Points, in no order, along strands that fork and pass close to each other.
In the rows, 100 means zero.
Points whose rows are less than 65.4 apart are linked; no others are. Some points are linked to none.
Rog: [116  83 109 125  79  55  76  68 120 126  76  74  83  90  83 119 108 124
  99 123]
sedov: [ 88 129  90  96 112 125  99 148 101  99  93 106 128  92  88  98 112 101
 117  70]
Debab: [115  87  95  76  88  98  79  94  97  86 102  89 129  73  77 129  82 116
 116  89]
kupi: [101 114  74 115 106 132 111 104 111  90 125  82  72 107 111  87  87 108
  91 100]
Fula: [132  83  97 105  87  86  92 118 109  97  90  98 116  81 100  87  94 107
  72  66]
sabuf: [ 97 100 113 101 100 115  97  99 117  68  71 103 110 101  86  92  92 113
  63  79]
tiba: [ 68 125  98 125  74  89  61 100  89  94 119 128  76 111  72 102 120 122
  84 104]
fepo: [ 94 122  84  58 115 131 100 127 125  95 118  99  73  91  99  78 105  88
 109 110]
dusus: [129  85  99 124  90  87  74 124 119 115  90  83  91  97 102  91 114  88
  85  90]
Refe: [ 81 109  96 101 136  94 149 120  78 113 117 113 134 117 138  95 101 112
 108  91]
bopus: [ 68 122  95 109 113 109 128 103  91  85 106 109 112 130  95 114  86 109
  82  86]
suzu: [135  97 110  94  90  68  78  74  82  80 123  68  88  79  73 113 117  98
 107  88]
lop: [120  81 117  64  66  66  70 101 112  91 115 104  55  74  79  80 112 111
  99 104]
tubis: [100 119  92  69 107  79  90 121  89  96 130 118  82 114  70 112  97  83
  85  94]
peza: [101  83  93  84 115  92 121 127 102 141  79  97 125 101 121 110 101  85
 110 121]
nafa: [ 92 114 107  88  68  70  72 122 108 118 106  91  49 105  59 107 118  99
 100  98]
Fedin: [ 62 138  82 104  99 133 107 119 109 109 102  96  58 106 103  81 125 102
 111 111]
mek: [105 114  80 111 102 128  94 125 109  92 110 105  94 111 101  86  90  89
  94  80]
Zud: [ 91  99 102 105 101  90 107  57  82  90 109 116  99  99  95 118  87 124
  96 118]
bazun: [116 106  94  78 108 104  91 105 116  99 106  63  95  71  87 110 110 120
 103 108]
nev: [100 100 110 102  90  83  72  85 100  73  89  82 120  81  57 129 107 116
 102  92]
Rud: [ 82 126  99 115 122 110 122 130  92 101  93  91 135 115  98 112 105 105
  96  72]
lom: [112  81  76 102 114  92 135 105 114 114  92  93 123 108 123 106  57 110
  69  95]
Vife: [108 101 100 109 105 107  84  92 133  84  81  80  90 108  86 101  91 114
  61 108]
gune: [ 84  98  85 121 117 115 113 102  88 120 120 113 102 136 126 108  85  86
 118 136]
zil: [129  80 105 126 109  83  85  95 113 111  82  99 108 115 103 107  91  84
  79 109]
dava: [104  90 114 133  90 111 113  65  86  96  92  84  78  90 121  78 126 101
 109  98]
Lored: [103  90 126 128 108  84 102  49  97 102  57  99 109 100  98 106 114  97
 104 115]
Tef: [122  87 108  68 104  96  95  69  91  72 100  99 147  81  92 115  75  89
 117  81]
Vova: [ 64 112  84  91  90 111 120 130  86  95 113 155 100 122 100  83  78  89
 104  82]
pubu: [ 77 109 117 102  82  92 122  88  77 106  90  91  57 101  94  92 135  97
  95  91]
nonid: [ 90 113  72 111 117 112 106 109  97 126 137 110  73 117 119  99  93 102
 105 142]
bizub: [ 90 128  90  58 124 129  98 137 115  94 108 106  99 112 101  75 107  57
 102  91]
zan: [133  95 114  79 107  63 100  79  74  92 119  88 103  87  93 102 119  77
  88  81]
regog: [122 100 105 111 111 110 127  85  83  89 106  81  98  80 126  70 119  98
  93  75]
dom: [100  88 120 137 105  95  96  67 101  91  71 112  97 123 106  99  96  91
  78 106]
Zinem: [102 101  99 101  94  81 109  49  96 108 112  85  68  96  98 108  94 119
  94 125]
nerir: [119  82  90  76 119  89 109 104 116 115  85 100 149 100 118 109  64  99
  84  97]
Ripeb: [114  77 117  99  69 108  88  86 134 111  64  73  64 102  97  97  94  90
 114 115]
ruro: [ 80 102 100 103 108  99 130 128  80 114  88  97 126 133 113 103 108  55
 116  83]
bunin: [107 111 111 101  88 109  79 111  94  87 113 102  76  78  91  86 127 106
 111  90]
namaf: [102  95  99  77  87  75  80  95  95  84 116 124  82 114  66 115  81  90
  77 103]
patu: [112 120  92 134 112 123  76 134 107 103 112  91  94 106 102  85 120  76
 108  84]
pupo: [103 106 102 149 102 105  82 113  80  97  93 100 134 103  95 123 109 107
 115  72]
nezu: [ 87 116 110  68 144  87 143 106  85  91 127 114 145 118 128 101  91 105
 102  82]
mem: [ 94 120  94  53 102 122 104 108 119  91 106  84  80  68  88  97 108 124
 102 105]
Boli: [ 69 110  96  96 101 106 117 101  87  89 112 137  84 120 101  99  87 105
  82 106]
furi: [ 84  93 131 119  82  97  91  56 112 105  55  90  86  91  97 100 119 117
 100 122]
Dadi: [ 79  99  95 143 102 124 111  95  89 120  99  89  89 137 123 101 112  72
 119 123]
zasi: [127  70  95 108  87  88  68  79  95  78 110 117 124 111  83 120  59  84
 106  95]
dod: [ 80 104 107 101 105 133 132  86  96  76  71  85 127  85 105 108 102 113
 111  82]
Niper: [ 64 104 101  93  97 116 118 138  94  93  85 145 116 137 107  81  84  63
 112  77]
detid: [ 60 134  93 123 111 139  99  98 103 105 100  92  90 112 115  99 118 113
 105 134]
dumo: [108  83 118  92 106 100  89  63 136  75  68  99  79 102  95  89  90 104
  66 119]
Pize: [ 88 112  85 105  92 118 116 152  99 104  86 110 128 101 107  78  99  81
 109  47]
gem: [120  98 105  89 112  72 113  90  68  91 125 108 119  87 100 108 102 107
  91  80]
zani: [ 73 108 101  94 118 117 128 123  88  96 109 115 108 144 122  80 101  47
 119  90]
tolam: [106 117 113  91 140  78 121  86  82  79 128 112 143 105 109 115  86 121
  87  75]
nole: [ 65  95  98 114  88 132 129 100  92 106  75  98 112  94 113 102  96 117
 124 100]
Gafe: [117  80 120  94 119 100 114  46 119  77  79 111 101  91 116  73  89 100
  78 116]
Sime: [131  84 124  69 132  68 104  55 105  94  96 110 112  83 110  88 102  95
  81 120]
mun: [ 92  96 115  90  64  81  58 102 112  99 112 115  61  73  74  90 116 138
 118 116]
Zapef: [ 80 130  92 100  92  88  76 119  98 101 117 116  73 108  68 108 115  99
  90 101]
diba: [ 93  84  62 111  89 112 130 126 119 124  91  99  98 100 121  98  66 111
  89 101]
Lem: [103  85 102 103  70  63  78  93 101 134  90  92  78  86  82 123 105 124
 112 124]
koz: [111  83 117 104 110  98  95  85  80 110 114 130  92 101 123  94 119  77
 122 129]
gobe: [ 83  83  81 111  67 120 118 120 104 124  76 105  99  84 107 103  84 119
 121 102]
Fek: [104 112 103  82 124 115 126  96  98  87  89  71 130  78 109 105 105 113
  97  85]
Maki: [ 92 110  99 106 100  85 101  80  86  95  96  87 117  99  73 144  90 122
  95 100]
Dof: [ 94 107 101  79 134  76 124  92  95 121  95 107 127 104  96 135  87 117
  86 124]
maru: [ 70 117 123 130  71  95  75  62  91  87  77  90  81 101  79 109 134 120
  90 107]
pase: [113 108  79  63 104  78 105 122  82 111 138 114 112 111  95 108  84  73
  94  88]
vorop: [ 69 109 104 116 119 110 141 123  71 115 104 121 115 112 128  83 121  96
 115  98]
Tose: [ 92 105  77 104  88 130  95 101 115 111 127  89  57 110 105 102  83 103
 111 127]
nulim: [106  75 104 118  72 106 114  71 103 106  85  85  66 107 111  94  97  86
 110 104]
Nevu: [128  77 107 102  92  87  80  71 130 113  81  63  83  89  93 109  97 103
 107 122]
Sumam: [ 79 107  84 125  90 125  77 113 117 116 102 136  78  98 111  84 100 131
  98 136]
Loze: [ 68 123  87 113 110 124 121 122  81 110 119 119  83 110 115  80 117  90
 126 106]
resi: [ 98  83  85 121 115 109 131  82  88 106 107  98 117 114 129 109  74  94
 116 113]
refud: [121  87  87  71 107  98 102 128 129 129  79  86 126  89 108 114  88  96
  94 110]
Baz: [112  88 103  62 101 118 109  84  92  82 107  89 123  87 108 103  88  76
 128  97]
Gude: [ 78 117  84 120  95 109 111 111  91 138 104  70  79 118 108 112 121  88
 123 120]
saf: [ 92  91  96  66 109 109 138 119 101 111  94 103 107  97 129  67 106  74
 103  96]
gifoz: [120  74  96  83  75  93 113 109  88  96 105 125 101  93 121  63  80  74
  84  69]
biko: [123 110 101  79 125 100  85 105 117  87  95  63 131  72  85 110 109 111
  88  88]
nomur: [116  97 120  92  71  82  58  88  97  90 120  73  65  87  68 105 123  95
 134  93]
Seku: [ 91 102  94 103  81 108  65 114 115 111 115 130  70  74  98  85 107 148
 111 131]
Pem: [115  79 123 108  89  83  87 102  87 123  91 120  77  86 117  82 131  93
 117 118]
pes: [123  88  88  82  99 108  81 127 119  90 114 116 153 109 112  94  50  87
  90  71]
nudo: [ 86 106 107 129 106 127  84  96 115 101  86 110  96 111 119  93 110 119
  95 133]
pegat: [124 104 102  97 107  80  56 129 123 102  99  81  91  98  74 103 125  93
  86 102]
Boto: [ 83  89  99  80 120  91 139 134  98 127  88 104 150 124 130 104  88  68
 111  93]
zev: [ 97 106 106  85 114 122 112  90 116  68  94 107 108  81 100  89  91 139
  70  95]
Mune: [125  90 120  54  77  91  93  91 111  89 103  81  65  65  93  75 116  97
 101  87]
kovit: [106  96 103 123  88 104 103 134 103  92  77 112 125 100 100  81  97  99
  80  48]
tiza: [122  85  98  52  84 104 103  97 100  98 111  80  88  77 105  88 100  71
 113  97]
Bodam: [109  92 115 123 103  91  77  95  87  79  85 102 150  93  78 125 102 114
 111  80]
kopab: [ 91 114  96  81 115 135  90 106 119  75 106 105 107  83  87 102  93 131
 101 114]
neza: [116 101 116 118 131 109  89  63  89  91 119 104 103 110 117 103 110  91
 109 134]
viz: [104  90 105 110  95  78 130  95  85 105  76  91 109 106 102 106  97  92
  78  72]
Raku: [103 129  89 140  98 110  64 128  91  99 115  86 110 101  85 113 119 101
 114  83]
Motov: [115 103 100 111 126  98 116  54  90 100 123  83  85  90 120  98 108 104
 105 130]
rur: [ 76 110 108 135  59  67  58  85  95 104  99 100  71 111  67 118 123 127
  82 109]
veseg: [115  77  86  91  71  84  64 114 104  92 115 129 101 110  71 112  69  87
  92  98]
Lereg: [116  82  88 114  96  93 109  71  87  94 107  94 114 121 100 122  58  78
 107 103]
zerav: [121  73 102 101  80  76  84  99  95 120 102 107  82  81  99 103  99 107
 111 106]

A fork is a point with three links, a tip a point with one. Leave the first point through the second and follow the links. Name the first fork or tip that comes.
bazun; biko -> dusus
ruro; Boto -> mem
Mune; lop -> nomur
Refe; vorop -> nev
koz; Pem -> regog

A fork is a point with three links. Follow the links from the first point to the second and name the forks in between, in order.
Fek; Gafe -> mem
Niper; Zapef -> dusus
Nevu; nezu -> nev
nafa; Gude -> Zapef tubis gune
patu; maru -> gune tubis Zapef
nerir; namaf -> dusus Zapef tubis
fepo; dom -> mem dusus
kovit; nafa -> dusus Zapef

Follow the links from the first point to the second, and from the first to the third. Name the last point that the two ways share.
Seku; patu; Zud -> nev
nafa; Mune; Zinem -> nev
Gude; nev; pase -> gune
Raku; zasi; Gude -> gune

Name the points in between on the shortest way along the links from the first point to the second, in order.
suzu; Tef -> zan gem tolam nezu Refe vorop Loze Fedin detid nudo Sumam Seku mun lop Mune tiza Baz
sabuf; nerir -> zev kopab mem bazun biko Fek dod nole gobe diba lom
tiza; patu -> Baz Tef Debab nev Bodam pupo Raku
zil; kupi -> dom Lored furi maru rur tiba Zapef tubis namaf veseg zasi Lereg resi gune nonid Tose
veseg; ruro -> namaf tubis Zapef tiba rur maru furi Lored dom zil dusus Fula kovit Pize sedov Rud bopus Boli Vova Niper zani
Sumam; Rog -> Seku mun lop Mune tiza Baz Tef Debab nev Maki Zud Zinem Motov neza koz Pem zerav Lem
